Points on a hilly landscape, in no order, each with its height.
From any point a climber takes the steepest step (rise divided by distance) to one of its 2 nearest points. It stops when none of these is higher. Distance is the straight distance between rows; heights are no part of it.
K63: [ 79 140 147 145 114 154 132 144  66  86 118  74 182 131  99 135 118 159
  49 171  89 125 184 106 132 167  98  96  92  87 155 113 131 167 135 152
 120 144 130 121 122 174 125 163 160 138 127  66 162 121  95 161 129 187
 121 146 177  97  94 187 150 116 133 114 122 103 155  76  88]  height 338
K334: [ 58  99 106 122  56 138 143 137 119 144  90 126  69 144 111 116  77 144
 129 112 159 131 114  84 128 108  86 150  95 158 135 185 118 145 115 133
 125 127 155 117  62  88 157  93 131  71 169 117 187 164 118 180 126  95
 114  86  61 119 114 152 118  97  91 145 167 102 160 194 139]  height 86
K99: [198 120 162  91 177 121 124 119 152  96 120 157 125 163 132 161 101 121
 138 119 135 137  93 167  82 156 185  80 162 110 117  68 147 114 154 101
 131 127  62 119 110 112  65 104 165 140 121 129 145 138 192 137 115 107
 145  95 115 169 181 112 180 184  98 160 128 111  76 122 143]  height 457
K417: [130  52 105 169 133 145 148 121 104 159 146 111  65 131 111 128 163 139
 135 117 132 104 121  90 140  96  99 137 104 173 128 136  97 123 101 181
 197 107 136 151 207 127 172 177  94  95 161 153 111 106  89 112 131  88
 121 143 123 145  85 115 112 114 142 139 159 149 167 165 126]  height 349
K742: [ 96 126 148 114 150  95 146 117 115 107 127 125 164 122 167 132  94 106
 118 146 162 100  91 106 162 147 138 143 118 138 136 136 144 131 163 175
 175 145 160 138 174  89 123 132 106  97 142  83 108 158  98 121 105 139
 106 156 149 126 124 172 159  99 127 107  81 167 132  97 118]  height 571
K959: [148 218 153 145 161 104 120 158 118 119 162  70 193 114 124 107 105 169
  95 194 145 140 137 169 154 141 142  98 143  98 159  91 153 150 137 146
 122 162 133 123 138 134 120 105 142 160 100 141 101  77 127  82 160 169
 167 175 133 119 125 110  98  69 162 132 136 114 123  94 123]  height 111
K901: [ 74 142 165  89  83 173 114 137  98 123  80  72 103 127 106 177 105 178
  85 122  86 151 170 133 101 131 112 105  35 124 180 145 116 157 131 141
 106 143 136 117  87 163 139  72 207 130 139  92 222 141 118 173 127 176
 131  67 130  74  94 171 117 102  91 125 175  95 145 128 139]  height 148
K388: [158 192 145 119 155 113  78 109 115 110 176 137 121 129 120 154 157 140
 103 184  76 153 164 167 129 105 144  98 123  76 146 103 120 172 108 167
 109 174 117 164 170 132 128  91 149 176 125 103 115 106 169 100 148 179
 128 104 161 135 169 177 114 139 169  70  96 134 116 111  74]  height 143
K210: [116  73 172 178 110 133 131 167 146 153 134  99 146 154 116  78 161 108
 115 132 133 122 203 127 101 114 108 131 169 100 129 131 142 125 123 112
 188  98 128 144 152 172 149 146 112 121  79 117 102 126  91  80 147 149
 122 170 152 144 126  93 141 167 166  89 162 116 156 100 126]  height 267
K957: [ 82  66  85 172  82 144 143 121 126 151  88 120  84 158 115  89 109 138
 160  97 153 149 151 112 132 144  95 150 165 196 130 170 138 117 118  73
 146  90 154 155  88 152 132 141 138 116 168 153 125 109  76 110  82 126
 169 146 122 112 109  71  90 141 120 109 168 153 184 116 167]  height 494
K741: [150 183 137 157 185  79 153 126 131 148 159  95 149 104 124 121  85 155
 158 163 136 118  39 141 123 142 175 186 150 141 185  94 147 125 141 113
 128 112 110 104 107 159 131 117 182 161 133 155  66  78 128  92  92 133
 138 159 114 138 141  89  58  53 161 160 123 156  64 100 126]  height 58
K665: [172 213  69 108 150 132 112 127 140 136 163 200 136 100 132 140 101  98
 170  97 151 135 126 143 117 121 128 146 132  95 139 107 110 109 117 130
  75 153 143 157 129 117  86  91  85 152 119 192  97 151 137 106 140 135
 168  80 146 146 176 162 118 122 131 112  93 175 101 118  69]  height 792
K271: [100 174 106 117 137 102 185 148 108 173 119 137 118 115  98  99 127 113
 146 102 172 136  76 127 101 120 102 151 136 187 135 125 132 151  72  49
  85 118 213 105  32 104  93 117  93 118 138 179 108 128 105 154 139 127
 160 119  87 122 133 115 116 100 131 138 171 131 136 147  98]  height 405
K185: [ 97 158 108 113 126 110 158 171 149 156 174 108 121 109 129 117 139 131
 135 111 112 118 108 119 167  89 109 153 127 139 116 136  83 116  94 169
  77 118 155 130 127  87 160 139  83 122 113 160 116 106 149 138 177 113
 130 159 136 101  73 175 119  95 141 128  84 163  92 172  95]  height 487
K625: [178  47 156 120 101 163 114 111 144 153 109 164 124 110 132 144 155 108
 157 165 114  73 136 116 115 141 141 140  90  89 127 131  97 121 113 147
 154 133 129 167 190 111 108 163  35 117 113 160 103 167  62  98 128 141
 109 117 136 132 135 104  86 136 207 119 152 128 178 101 139]  height 35
K447: [ 81  69 150 120  96 165 118 157 113 120 130  82  92 158  92 131 167 131
  71 116  72 135 192 114 135  76 107 124 109 130 118 140  86 131 127 156
 143 120 111 148 172 158 202 137 123 107 109  95 157 104 126 147 185  88
 105 136 141 115  93 153 152 138  81 140 124  73 154 164 132]  height 365
K600: [172 185 120 125 148 117 117 131 142 138 139 157 138  76 118 142  78 111
 139 111 109 108 127 125 114  82 122 164  93 123 172 106 112  95  92 127
 106 136 134 131  89 126 106  96 108 158 114 211  98 121 162 124 134 135
 137  99 133 121 109 143 109 109 110 128 125 164 118 129 100]  height 532
K641: [157 176 113 130 163  97 167 180 152 161 167 156 117 141 139  83 152 125
 204 100 172 144  92 164 137 152 164 144 169 165 111 113 105 126 114 132
  74 126 131 116 145 104  74 152 105 126 135 157 104 136 110 120 116 101
 129 137 110 157 168 114 133 124 113 145 138 126  84 129  93]  height 244
K201: [136 179 120  84 186  91 171 152 170 130 156 137  87 180 158 124 112 118
 185 130 145 145  39 166 162 150 210 136 163 159 112  99 123 109 139 154
  77 115  98 106 152 103  77 183 136 100 158 145  76 122 141 153  90  64
 113 157 112 129 174 135 161  95 101 156 132 145  49 122  95]  height 194
K948: [129 171 140  84 127 156 111 122 174 114 133 131 139 106 164 132 130  98
 142 139 157 120 110 119 179 169 149  93  93  95 105 155  98 121 160 179
  82 140 123 155 130 109 123 117  71 148 126 151 149 165  95 149 142 120
 176  82 127 110 122 145 104 106 167 132  57  95 119 136 162]  height 7
K225: [150 154 138 121 117 163  74 107 107 144 171 142 146 124 107 102 187 105
 143 157 117 118 159 152 136 124 113 113 143  63 122 112  99 139 110 184
 144 154 114 151 174 138 123 140 109 166  91 126 126 116 141 116 150 174
 140 105 176 152 181 152 157 158 155  83  98 110 119 105 104]  height 107
K56: [168  56  99 156 121 130 125  81 138 156 141 116  73 148 116 159 134 145
 152 101 148 117  93  62 137  88 113 137  99 203 130 125 108 120  84 101
 156  87 130 125 156 113 168 134  90 116 155 175 104  97 128 113 132  92
 140 118  73 157 110  90  94 106 133 147 170 142 162 153 153]  height 316
K318: [166 118 111 156 140 125  98  45  73 120 131 220 132  98 128 160 139 108
 141 113 137  98 131 140  67 128 114 150 183 116 123 128 156  95 112 124
 174 152 158 114 144 135 118 126 137 151 118 139 123 119 165 116 163 161
 157 111  94 176 153  88 142 211  79 103  97 152 149 115 128]  height 416
K386: [172 146 107 132 111 147 124 115 154 157 133 143  98 125 123 126 121  95
 175 109 105 109 109 112  98 110 139 155 112 147 162 110  90  91  88 106
 133 117 100 118 110 145 137 126 144 145 102 186  88 119 160 140  94  64
 114 117 117 121 120  81 100 127  97 143 123 159  93 132 111]  height 410
K143: [120 185 148 163 159  96 119 148 123 143 137  78 182 114  89 102  98 158
 143 164 146 112 114 164 155 131 135 146 143 104 181 112 135 142 140 152
 141 138 114 122 103 141 130 127 179 153 129 132  77  67 122  87 108 152
 143 181 133 119 140  77  91  97 144 140 132 108 119  94 128]  height 85
K660: [130 140 128 129  89 153 100 129 112  92 116 148 194 122 123 123  99 124
  95 131 133 116 158 119 161 165 133 131 115  53 152 126 146 105 142 125
 135 137  80 129 111 162 114 116 158 151 102  91 127 146 153 133  87 164
 140 136 183 118 130 121 170 125 110 115 112 138 135 126 129]  height 762
K109: [ 50 119 102 139  89 137 145 137  94 116 104  97  92  95 113 141  98 124
  94 122 151 107 119  84 126 133 103 131 100 153 128 179  98 143 120 188
 122 130 191 137 115 122 170 141 117 100 160 109 181 141 123 169 143 122
 137 109 103 115  75 156 116 108  82 141 106 119 153 183 148]  height 69
K688: [138 172 148  60 180 102 135 112 123 101 157 139 115 164 156 152 158 157
 111 162  80 159  89 150 188 130 161  80 131 146 113 122 119 126 164 156
  59 148 114 109 121  87 125 113 191 127 156  84 124 121 182 169 120 111
  96 144 124 137 139 173 165 126 133 140 101 126 104 123 127]  height 117
K588: [142 156 103 156 172  87 140 123 157 150 169 150 143  75 152 122 171 139
 170  85 130 125 114 155  67 113 149 172 223 130 105 113 156  82 102  95
 108 132 117 115 153 138 128 153 130 133 107 143  78  96 155  91 192 136
 151 138  99 198 148 105 114 164 101 121 156 134  44 127 109]  height 301
K548: [146  84 171 103 109 129  91 113 123 121  86 115  83 148 119 156 148 141
 109  99 125 162 129 108  94 102 106  86  84 161  93 152 140 152 132  95
 143 116 109  91 112 125 155  95 152 117 138 109 187 128 177 153 177 128
  72 102  56 144 143 121 150 153  97 129 152  67 147 166 131]  height 473
K160: [126  75 146 177 127 132 135 154 172 153 128 108 133 135 138  74 156 111
 163 113 165 142 173 138 150 134 134 122 194 124 124 139 128 116 140  93
 160 100 129 170 160 149 144 140  92 127 101 141 108 105  74  89 158 134
 156 165 156 127 127  62  84 144 179 120 152 108 158 116 156]  height 236
K193: [148 155 146  72 183  85 135 136 162 119 133 153 127 137 146 180 153 144
 101 152  85 176 117 134 183 123 115 111 136 141 106 126 154 125 146 106
  80 133 130 107 108  67 129  94 144 106 160  85 144 129 182 156 142 122
  44 152 136 139 121 170 144 136 115 131  92 141 103 133  90]  height 151
K938: [128 102 167 123 143 138 119 159 183 119  87  95 149 148 132 163 111 149
 127 161 128 142 141 112 192 118 123  91  50 120 111 133 111 136 171 146
 119 125 104 147 122  74 145 101  50 104 133  97 170 130 108 159 146  72
  65 151 140  98  99 151 110 105 205 134 148  44 136  98 193]  height 272
K433: [127 133 129 124 114 175 106 107  80  67  73 110 112  98 145 147 122 165
  97  98  62 158 124 162 106 133 173  88  74 145 141 150 120 147 169 107
  83 141 140  90 105 166 137 128 245 173 169  81 214 109 170 157 115 175
 133  68 126 118 132 160 159 114  81 123 117 143 142 130 183]  height 253
K309: [111 101 155 170 130 141 131 151 119 128 173  77 135 171 126  82 183 128
  74 176 127 144 165 129 125 112 115 101 151 140 132 111 120 132 116 146
 182 114  98 134 193 176 143 161  79 106 113  98 142 137  94 113 193 120
 102 156 155 143 138 128 131 151 170 117 157  75 146 130 112]  height 300
K804: [109 126 157 129 168  82 163 132 130 120 135 128 186 101 144 127  84 128
 124 129 127 106  98  95 148 128 127 164 110 138 151 128 133 111 120 155
 153 128 171 120 123  74 118 137 104  90 128 134  93 124 125 130 107 122
  79 173 122 131  88 174 133  80 142 152 110 195 123 113 105]  height 686
K785: [163 193 162 100 163 140 122 153 143 114 175  81 134 144 159 171 162 155
  92 187 103 162 156 169 145 120 132  70 107 101 109 104 116 159 149 164
  93 160  97 145 169 130 138  92 115 153  97 109 141 119 137 108 158 141
 127 145 164 104 131 166 133 123 168  84 121  76 124 115 110]  height 183
K348: [ 96 168 150 104 115 171 108 109  62  98 111  89 112 106  97 159 147 185
 109 127  87 168 179 144  91 141 144  72  89 114 151 130 123 189 154 110
  85 144 137 130  77 140 132 100 219 172 146  83 217 118 133 162 129 210
 145  84 126  89 122 177 128 141 116 101 131 111 167 122 144]  height 192
K638: [ 64 157 118 112 102 162 100 117  88  83  99 128 109  87 131 140  99  90
 108 118 133 101 129  93 149 116  99  92  94 124 108 172  94 147 147 200
  94 139 162 118 136 138 171 141 105 121 166 134 180 164 122 176 153 107
 166  95 131 126  74 183 114 106  94 134  45 132  96 195 140]  height 55
K983: [114 216 122 124  93 132 117 164 187 135 146 118 174 126 123  90 123 139
 122 163 147 139 152 155 173 174 129  95 117  62 147 113 143 140 149 133
  64 160 103 159  88 118 115  70 143 174 122 146 130 157 116 136  91 141
 172 106 175  80 105 127 128 102 149 152  99 121 115 139 137]  height 210
K151: [117  39  80 133  68 154 139 121 164 122  96 161 141 123 150 118 101 132
 120 120 155  89 155  70 116 170 109 162 130 120 101 182 137  88 115 110
 155 110 136 151 142 118 126 169  95  94 114 127 131 179 103 113  86 145
 110 112 106 137 103  96 115 148 122 135 145 163 174 136 157]  height 384
K75: [112 152 127 124 123 123 127 147 114 161 141  98 112 124 114 103 154 104
 149 143  99 102 132 134 163  87  95 147 102 137 141 134  93 140 111 191
 135 134 158 136 129 104 168 149 147 141 120 157  96 112 112 117 123  97
 109 167 148 109 118 136 124 108 149 134 108 141 135 136  93]  height 424
K773: [105 115 128 140 174 141 146  96 107  87 150 108 137 135 181 131 107  96
 142 148 176  97  75 130 159 137 179 107 107 134 120 158 129 113 174 186
 196 140 119 144 217 116 145 145  75 106 138 105 118 142 111 112  93 122
 140 144 172 125 141 151 131  95 148 135  81 135  95 127 148]  height 493
K712: [104  81  76 171 111 107 145  98  79 163 103 113  99 150 126 115 136 157
 155  95 119 141 102 118 141 109  95 192 164 210 140 156 154 143 124  83
 180  95 145 133  89 168 153 148 191 125 171 148  99  65  83  99  86 124
 173 167 119  99 141  68  75 128 139 137 149 166 157  86 141]  height 557
K978: [163 160 113  94 177  55 125 165 171 110 137 146 136 136 160 155 166 143
 101 131  82 192 121 155 121 116 146 138 177 140 107  81 162 133 128 114
  81 124 110 116 130  93 119  99 152 108 131 104  86 124 183 115 148 121
  73 122 117 151 159 174 156 153 115 125 134 153  55 137  57]  height 196
K606: [151  78 171 115 138 121 146 140 172 119  90 127 170 165 149 150 113 120
 142 165 128 123 106 106 157 150 162 124  58 107 126 149 131 121 182 161
 155 123 105 135 154  83 118 102  58 111 121  75 130 145  88 145  80 101
  67 137 138 118 110 129 154 128 208 135 126 101 146  69 185]  height 330
K475: [144 118  87 173 135 135 105  45  58  90 133 196 154  87 135 147 116 107
  99 118 115  53 148 116  93 108 111 168 165 100 137 136 155 108 130 147
 195 132 155 113 169 175 131 168 166 122 112 123 128 109 135 119 136 162
 144 115 136 160 144 108 142 156 100 113 102 162 144 115 131]  height 483
K345: [158  55 117 163  96 182 117  89 111 139 141 148 132 118 138 116 150 108
 136 168 135  47 160 107 115 158 118 134 124  80 140 116 116 114 137 139
 178 143 125 163 207 154 115 182  56 121 107 134 115 151  60 115 133 156
 140 101 140 139 134  92 113 171 173 125 137  88 180  88 155]  height 54
K28: [106 184 116 137 120 125 158 178 198 151 129 126 132 161 116  65  95 122
 144 137 148 147 151 150 172 161 162 134 143  86 137  96 138 121 142 112
  67 141 107 139  53 133  91 113 140 153 134 163 111 140 110 130  72 103
 132 129 185  94 116  88 141 103 115 163 137 149 104 138 120]  height 273
K30: [103 162 118 107 151  82 173 156 142 141 138 130 150 117 147 117 115 139
 132 125 118 137  78 122 176 118 114 170 136 172 130 114 112 127 106 150
  89 127 177  99 109  48 122 138  94 102 139 144  99 112 151 156 149  85
  84 176 121 109  88 193 130  78 148 159  84 177  73 144 113]  height 563
K648: [172 116 123 119 130 135 106  86 140 128 125 186 152 101 129 148 130  99
 140 109 158 102 139 100  68 141 113 157 158  97 102 145 142 106  94 106
 148 138 163 146 143 119 111 118  82 124  99 148 121 171 145 113 147 155
 125 108 106 193 157 116 141 206 120  97 124 158 154 126 110]  height 431
K886: [137  92 159 122 127 125 140 145 139 118 126 107 113 137 140 127 113 134
 100 106 139 145 125 122 113 134 128 105 114 152 125 135 125 128 126  87
 157  95 113 117  82 141 127  97 153 122 134  94 149 127 158 122 125 141
 114 126  82 104 150  98 141 157 103 110 151  90 147 143 154]  height 593
K533: [ 82  80  74 123  84 128 137  79  90 137  82 179  55 204  97 125  97 125
 142  67 143 148 126 164  66 118 140 134 149 173  88 121 153 137 110  58
 181 106 115  87  34 142 108 111 175 120 135 144 167 121 142 164 140  69
 175  71  63  66 154  85 112 144  74 142 193  92 142 175 151]  height 688
K933: [143  72 155 133 127 128 134 149 165 129  97  92 177 154 119 126  81 131
 140 135 140 130 116 108 138 168 152 138  81 100 149 132 137 102 150 123
 178 110  86 134 125 127 121  97 133 117 105  83 105 160 118 104  33 126
  69 148 149 114 106 100 136 118 174 125 136 146 158  60 140]  height 415
K883: [161 107 114 133  76 196  84  84  86 137 122 131 144  92 101 112 148  91
 122 138 122  55 183 149 123 122 116 128 125  36 151 103 114 135 102 149
 183 161  96 152 163 169 112 163 114 149  97 128 144 133 114 125 119 155
 152  85 161 143 163 125 133 168 137 108 114  90 165  85 129]  height 77
K560: [ 75 114 164  96  89 150 135 154 137 134  85 115  92 136 106 140  97 156
  96 110 126 146 139 117  92 110  77 126  74 145 160 164 121 151 138 125
 131 128 150 102  48 114 141  63 171  96 154 134 214 167 118 170 123 140
 112  83 103 101 117 153 113  94  95 136 178  80 158 164 117]  height 110
K556: [193 162 109 120 154 128 113 104 134 150 148 214 124  97 145 152 124 116
 181  82 151  95 120 122  72 118 135 159 149  89 124 143 136  87 104 110
 104 137 142 167 160 116  85 114  66 136 122 185 103 173 136 126 145 157
 156  84 133 192 173 131 120 164 139 107 113 162 116 101  84]  height 550
K219: [129 112 123 171 159 129 163 139 140 186 180 108 110 122 117  91 166 122
 166 101 165 120 129 134 122 110 119 131 156 156 144 125 106 130  72 119
 160 115 159 174 190 148 146 132  55 124 138 172 113  90  84  91 181 146
 156 153 131 158 142 101  86 118 174 109 176 117 143 126 113]  height 254
K583: [ 95  89 110 146 116 119 146 114 125  98 115  93 135 152 124  97 136 118
 127 125 124 130  82 129 160 161 153 136 150 137 120 156 131 103 152 118
 133 103 108 103 115 147 158 142 200 141 149  52  89 118 145 129  44 102
 121 153 125 131 133 100 179 130 107 140 111 110 135 114 167]  height 800
K204: [202 111 158 136 150 139  84  85 137 101 109 149 131 120 141 171 122 137
 141 119 108 136  82 154  82 151 171  75 161 116 132 117 146  92 137 109
 169 129  68  91 144 148 105 117 161 178 103 143 135 127 204 103 117 124
 141 113  98 176 161 104 162 199 107 136 109 128  85 131 169]  height 639
K846: [100 107 124 172  98 119 126 129 117 140  97 107 132 156 109 101 141 105
 143 128  99 138 110 139 147 130 120 175 169 149 161 157 122 128 130 102
 171  94 109 108  91 161 157 147 211 153 137 112  75  78 113 114  80 105
 128 176 137 115 145  94 125 135 135 134 131 147 148 109 141]  height 651
K130: [148  99 174  89 131 156  83 117 107  84  96 126  90 116 125 177 118 153
 117  75  76 165 138 141  65  96 123  81  72 178 106 148 127 170 150  77
 141 122 122 100 129 158 144 156 172 153 144 119 209 117 178 128 187 175
 112  81  76 123 106 108 149 163  89 123 148 128 114 168 167]  height 376
K574: [159 146 108 163 126 146 110 107 135 133 163 101 111  80 112 145  99 120
 158 132 111 106  92 136 115  96 150 158 134 115 171 116 110  92 118 136
 161  92  67 103 119 193 157 113 174 170 107 161 112  84 158 110 128 105
 158 131 110 141 121  76  80 107 105 162 112 139  70 138 163]  height 374
K616: [ 82 141 129 149 120 132 128 132  51 102 133  86 179 102 104 115 139 143
  41 185  60 115 176 113 149 109  97 128  97  94 168  94 137 149 119 190
 140 142 101 102 185 184 133 174 139 113 141  94 134 136 117 151 140 146
  81 163 194 112 130 185 156 109 139 147 102 110 139 107  96]  height 299
K667: [205 172 146  82 198  58  97 135 129  85 143 179 149 137 143 183 131 122
 107 127 159 192 128 147 134 128 150  74 151 116  97  89 167 141 163 107
  74 153 120 145 144  85  52  43 116  84 159 113 140 148 143 128 136 164
 133  70 134 152 175 195 130 140 145 121 124 130  97 130  69]  height 769
K602: [108 126 113 137 141  85 199 135 126 174  95 145 112 142 118  85 145 110
 164  89 183 166  96 116 137 137 115 150 179 207 119 125 165 158  88  47
  90 107 195 134  96 105  74 153  92 109 169 154  94 132  67 125  87 115
 129 184 108 133 146  82 102  87 120 132 180 162 144 133 118]  height 345
K916: [121 137 108 126 147 118 173 114 138 168 129 162 129 112 133 106 162 118
 196 110 183 126  89 126 132 170 137 154 176 161 124 138 148 119 105 103
 104 156 171 138 130  91  77 149  83 123 148 147  94 174  81 110  77 131
 121 163 136 157 139  87 110 123 132 138 127 189 124 117 112]  height 298
K176: [205 153 151  79 162 103 117 135 161 112 117 195 146 144 142 160 120 102
 124 124 158 154 122 156 132 159 174  80 171 109  85  89 156 131 164 118
  89 152 103 141 113 111  54  86 105 107 136 141 148 161 138 131 140 140
 140  79 123 164 208 148 172 171 114 137  98 120 108 125 111]  height 520
K552: [148 183 122  52 171  84 155 152 164 114 149 138  93 188 156 118 131 119
 146 146 124 159  86 156 203 145 163 115 153 139  89  85 117 131 135 155
  56 138 123  91 112  84  71 160 162  99 137  97  91 119 165 154 127  69
 115 155 140 131 155 174 161 109  96 167 108 125  65 134  81]  height 156
K397: [ 86 111 158 129 143 131 137 148 122 137 136  83 183 158 147 106 151 101
  85 181 162 118 137 106 166 164 108 110 127  85 100 126 151 147 163 171
 133 135 146 120 184  94 126 180  36 102 105  78 110 190  58 110 146 143
  98 158 207 123  72 185 149 118 200 120  86 108 114  92 135]  height 332
K177: [ 90 148  99 120  94 108 147 126  99 155 127 174 118 110  97 124 117 112
 119  98 126 127 116 120  78 104  98 179 131 180 110 138 127 134 100  81
 113 132 171 119  40 131 136 116 123 109 119 161 137 127 143 155 148 109
 132 100  73 101 114 107 134 134 104 121 151 121 164 160 120]  height 480
K494: [173 147 131 135 137 156  65 103 125  85 132 120 108  75 133 156  95 127
 128 135  95 144  97 154  92  98 150  96 149  96 139 105 123 120 166 114
 118 103  61  76 120 196 129 128 184 200 115 140 140  99 207 120 130 121
 159 126 119 144 127  77 135 142  94 138 110 137  54 148 174]  height 460
K239: [151 107 141 161 164 118 164 122 126 150 174  92 100 110 114 125 123 125
 137  99 167 126  95  95 122  76 110 107 122 206 132 103 121 147  83  90
 150 101 136 139 148 114 147 104  80 101 160 171 112  74 115  97 164 139
 154 122  73 155 126 119  75 101 152 133 202 133 163 161 146]  height 284
K769: [157 175 113 134 164  67 131 172 162 137 148 134 158  80 159 120 148 147
 118 114  98 177 148 162  83 122 129 146 212 115 115  96 145 125  98 117
  79 125 126 129 123 112 135 121 134 120 112 131  66 112 175  91 170 153
 118 124 128 161 164 153 120 148 125 105 147 142  67 116  75]  height 245
K802: [151  83 102 112  83 134 128 100 151 119  98 187 134 129 147 160 111 108
 136 108 145 105 131  89  88 154 111 144  99 123  94 153 146  88 102 105
 158 131 138 117 113  87 107 133  96  87 108 135 139 170 151 168 116 109
  89 119  82 146 119 122 151 159  87 136 137 168 153 146 131]  height 346
K287: [104  92 145 133 138 134 138 144 128 140 159  99 119 140 127 108 176 121
  83 134  88 130 180 119 125  78 101 131 132 134  90 104 108 114 114 182
 157 115 120 128 199 126 192 158 104 104 103  92 126 122 154  96 180  94
  73 166 159 148 103 170 153 137 131 119 105 107 106 165 111]  height 333
K281: [ 85  58  80 159  74 152 156 149 107 162  96 147 104 116 122 104 137 143
 144 130 150  90 150  73 104 152  66 157 135 142 108 183 134 129  98  98
 134 106 179 152 138 122 133 168 102  95 141 158 111 136  70 118  68 146
 138 148 127 133  84  75 107 123 124 104 168 178 205 138 131]  height 437
K558: [ 97 129 105 141 113 117 112  76  64  85 126 168 193 104 141 108 146 125
 105 138 117  72 139 126 159 149 137 151 156  80 129 143 146 121 159 155
 168 130 120 112 166 151 135 153 189 138 101  69 129 129 150 122 122 181
 146 149 161 142 155 145 173 140 107 109  96 147 135 106 127]  height 568
K242: [116 163 131 104 128 169 104 102 102  66 142 131 128  99 180 135 124  93
 108 129 141 104 125 118 179 129 144  90 116 109 110 154 109 122 173 175
  94 138 123 124 151 132 148 139 111 143 149 135 165 156 139 154 138 135
 159 110 162 111 125 187 149 111 118 115  39 128  97 159 146]  height 34
K820: [140 152 190  97 152 135 127 153 170 143 130  72 139 163 129 151 161 145
 111 180 131 165 157 139 180 127 123  70  70 122 100 143 125 163 159 149
  93 143 135 146 138  84 137 100  92 115 120  92 180 132  95 158 144 118
 112 167 130 113 121 165 137 117 192 115 127  39 145  83 153]  height 228
K266: [118 116 147 130  88 115 121 159 164 106 101 134 206 150 126 104  86 116
 119 143 137 134 155 117 152 186 149 138  81  73 147 135 159 108 161 127
 132 135 124 150 103 120  97 111 136 128 100  98 124 184 113 105  59 160
 100 125 160 112 101 129 149 119 164 117 144 154 162  99 135]  height 534
K341: [111  69 174 113 108 117 106 139  83 117 106  96  73 152  98 162 151 145
 100 113  86 136 143 112 128  82 105 110  81 175 110 164 117 167 117 128
 152 112 141 127 155 137 180 115 139  96 136 104 199 113 145 164 178 113
  79 136  72 127 129 161 129 137  78 131 148  68 180 150 144]  height 406
K108: [117  67  83 143  88 172 128 104 154 132  95 135  48 179 132  96 104 121
 145  83 166 142 134 126 115 145 132  95 158 157 115 131 112 114 128  73
 161 101  79 125  61 152 132  98 170 129 163 138 159 146 134 158 125  79
 176  79  90 102 150  68 101 161  82 157 186 102 134 169 214]  height 536
K579: [ 95  89  80 122  72 143 119 118 118 155 117 167  85 147  94 137 103 119
 146  99 106 127 146 139  45  91 121 184 133 168 120 141 127 118  82  65
 162 116 129 112  63 133 143 108 155 104 110 168 144 125 139 140 134  71
 153  88  72  97 117  80 126 144  81 129 188 111 179 178 139]  height 561
K145: [134 108 158 100 133 158 113 121  95  75  94 102 100 111 121 167 110 169
 110  83  58 157  87 164  79  87 135  81  79 154 140 116 128 165 176 101
 110 107 120  76  97 175 155 142 224 175 152 102 198  97 171 147 117 161
 141  88  88 101 119 109 137 135  88 150 130 129 108 154 184]  height 311
K751: [127 130  73 164 136 122 129  82 113 161 161 192 113  96 140 123 169 140
 183 103 158 105 127 132  85 136 125 191 225 148  98 136 165  82 109  99
 128 154 151 135 155 130 125 159 132 137 109 128  83 105 125  96 147 157
 157 152 118 173 127  66 116 185  99 125 112 152 113 128 133]  height 351
K155: [116  70 128 158 117 119 136 137 112 177 131 120  78 146 119 123 176 105
 166 131  94 118 126 139 131  54 117 183 111 167 124 145  68 123 101 161
 160 101 151 151 166 115 180 172 117 131 122 167  99  85  93 111 131  57
 128 166 134 123  96 139  96  98 149 124 138 149 157 143 106]  height 379
K49: [129 217 123 136 116 103 104 182 174 122 161 100 187 113 137 107 105 185
  96 169 175 120 168 149 187 176 119 107 118  55 150  96 164 156 141 141
  66 167 128 144 138 121 125 102  92 179 107 159 105 124 124 122 146 163
 195 143 168  76 103 146 120  70 167 133 101 138 103 106 120]  height 157
K103: [124 160  92 145 101 140 159 151 172 162 100 140 123 155  98  89 111 110
 166 108 122 137 161 127 111 134 144 142 141 125 141 100 111 122  94  76
  96 116 114 134  41 151  96 147 142 146 103 176  96 138 123 127  90  56
 113 131 152  99 130  83 120 119  91 132 148 156  97 135  99]  height 336
K4: [ 93 125 157 125 108 145 114 154 126 105 120  67 185 143 127 129 136 135
  61 193 151 122 173 107 149 186 103  97  96  81 132 134 159 156 178 156
 107 160 122 142 137 145 127 151  95 144 101  54 138 170  79 130 115 157
 127 138 198  85  81 180 159 128 173 111 108  93 164  84 119]  height 393

Where does a climber stop that starts at each point below?
K151 => K583
K219 => K804
K769 => K660
K552 => K533
K345 => K660

Call two points neighbours if one is among the 2 nearest of the other. Go from one point of each pair to the other, from neighbour to neighbour, staying as high as possible. Name the lowest point that can't be avoided.
K583, K665 => K802
K660, K204 => K574
K660, K4 => K160
K665, K660 => K318
K204, K667 => K99
K804, K4 => K397
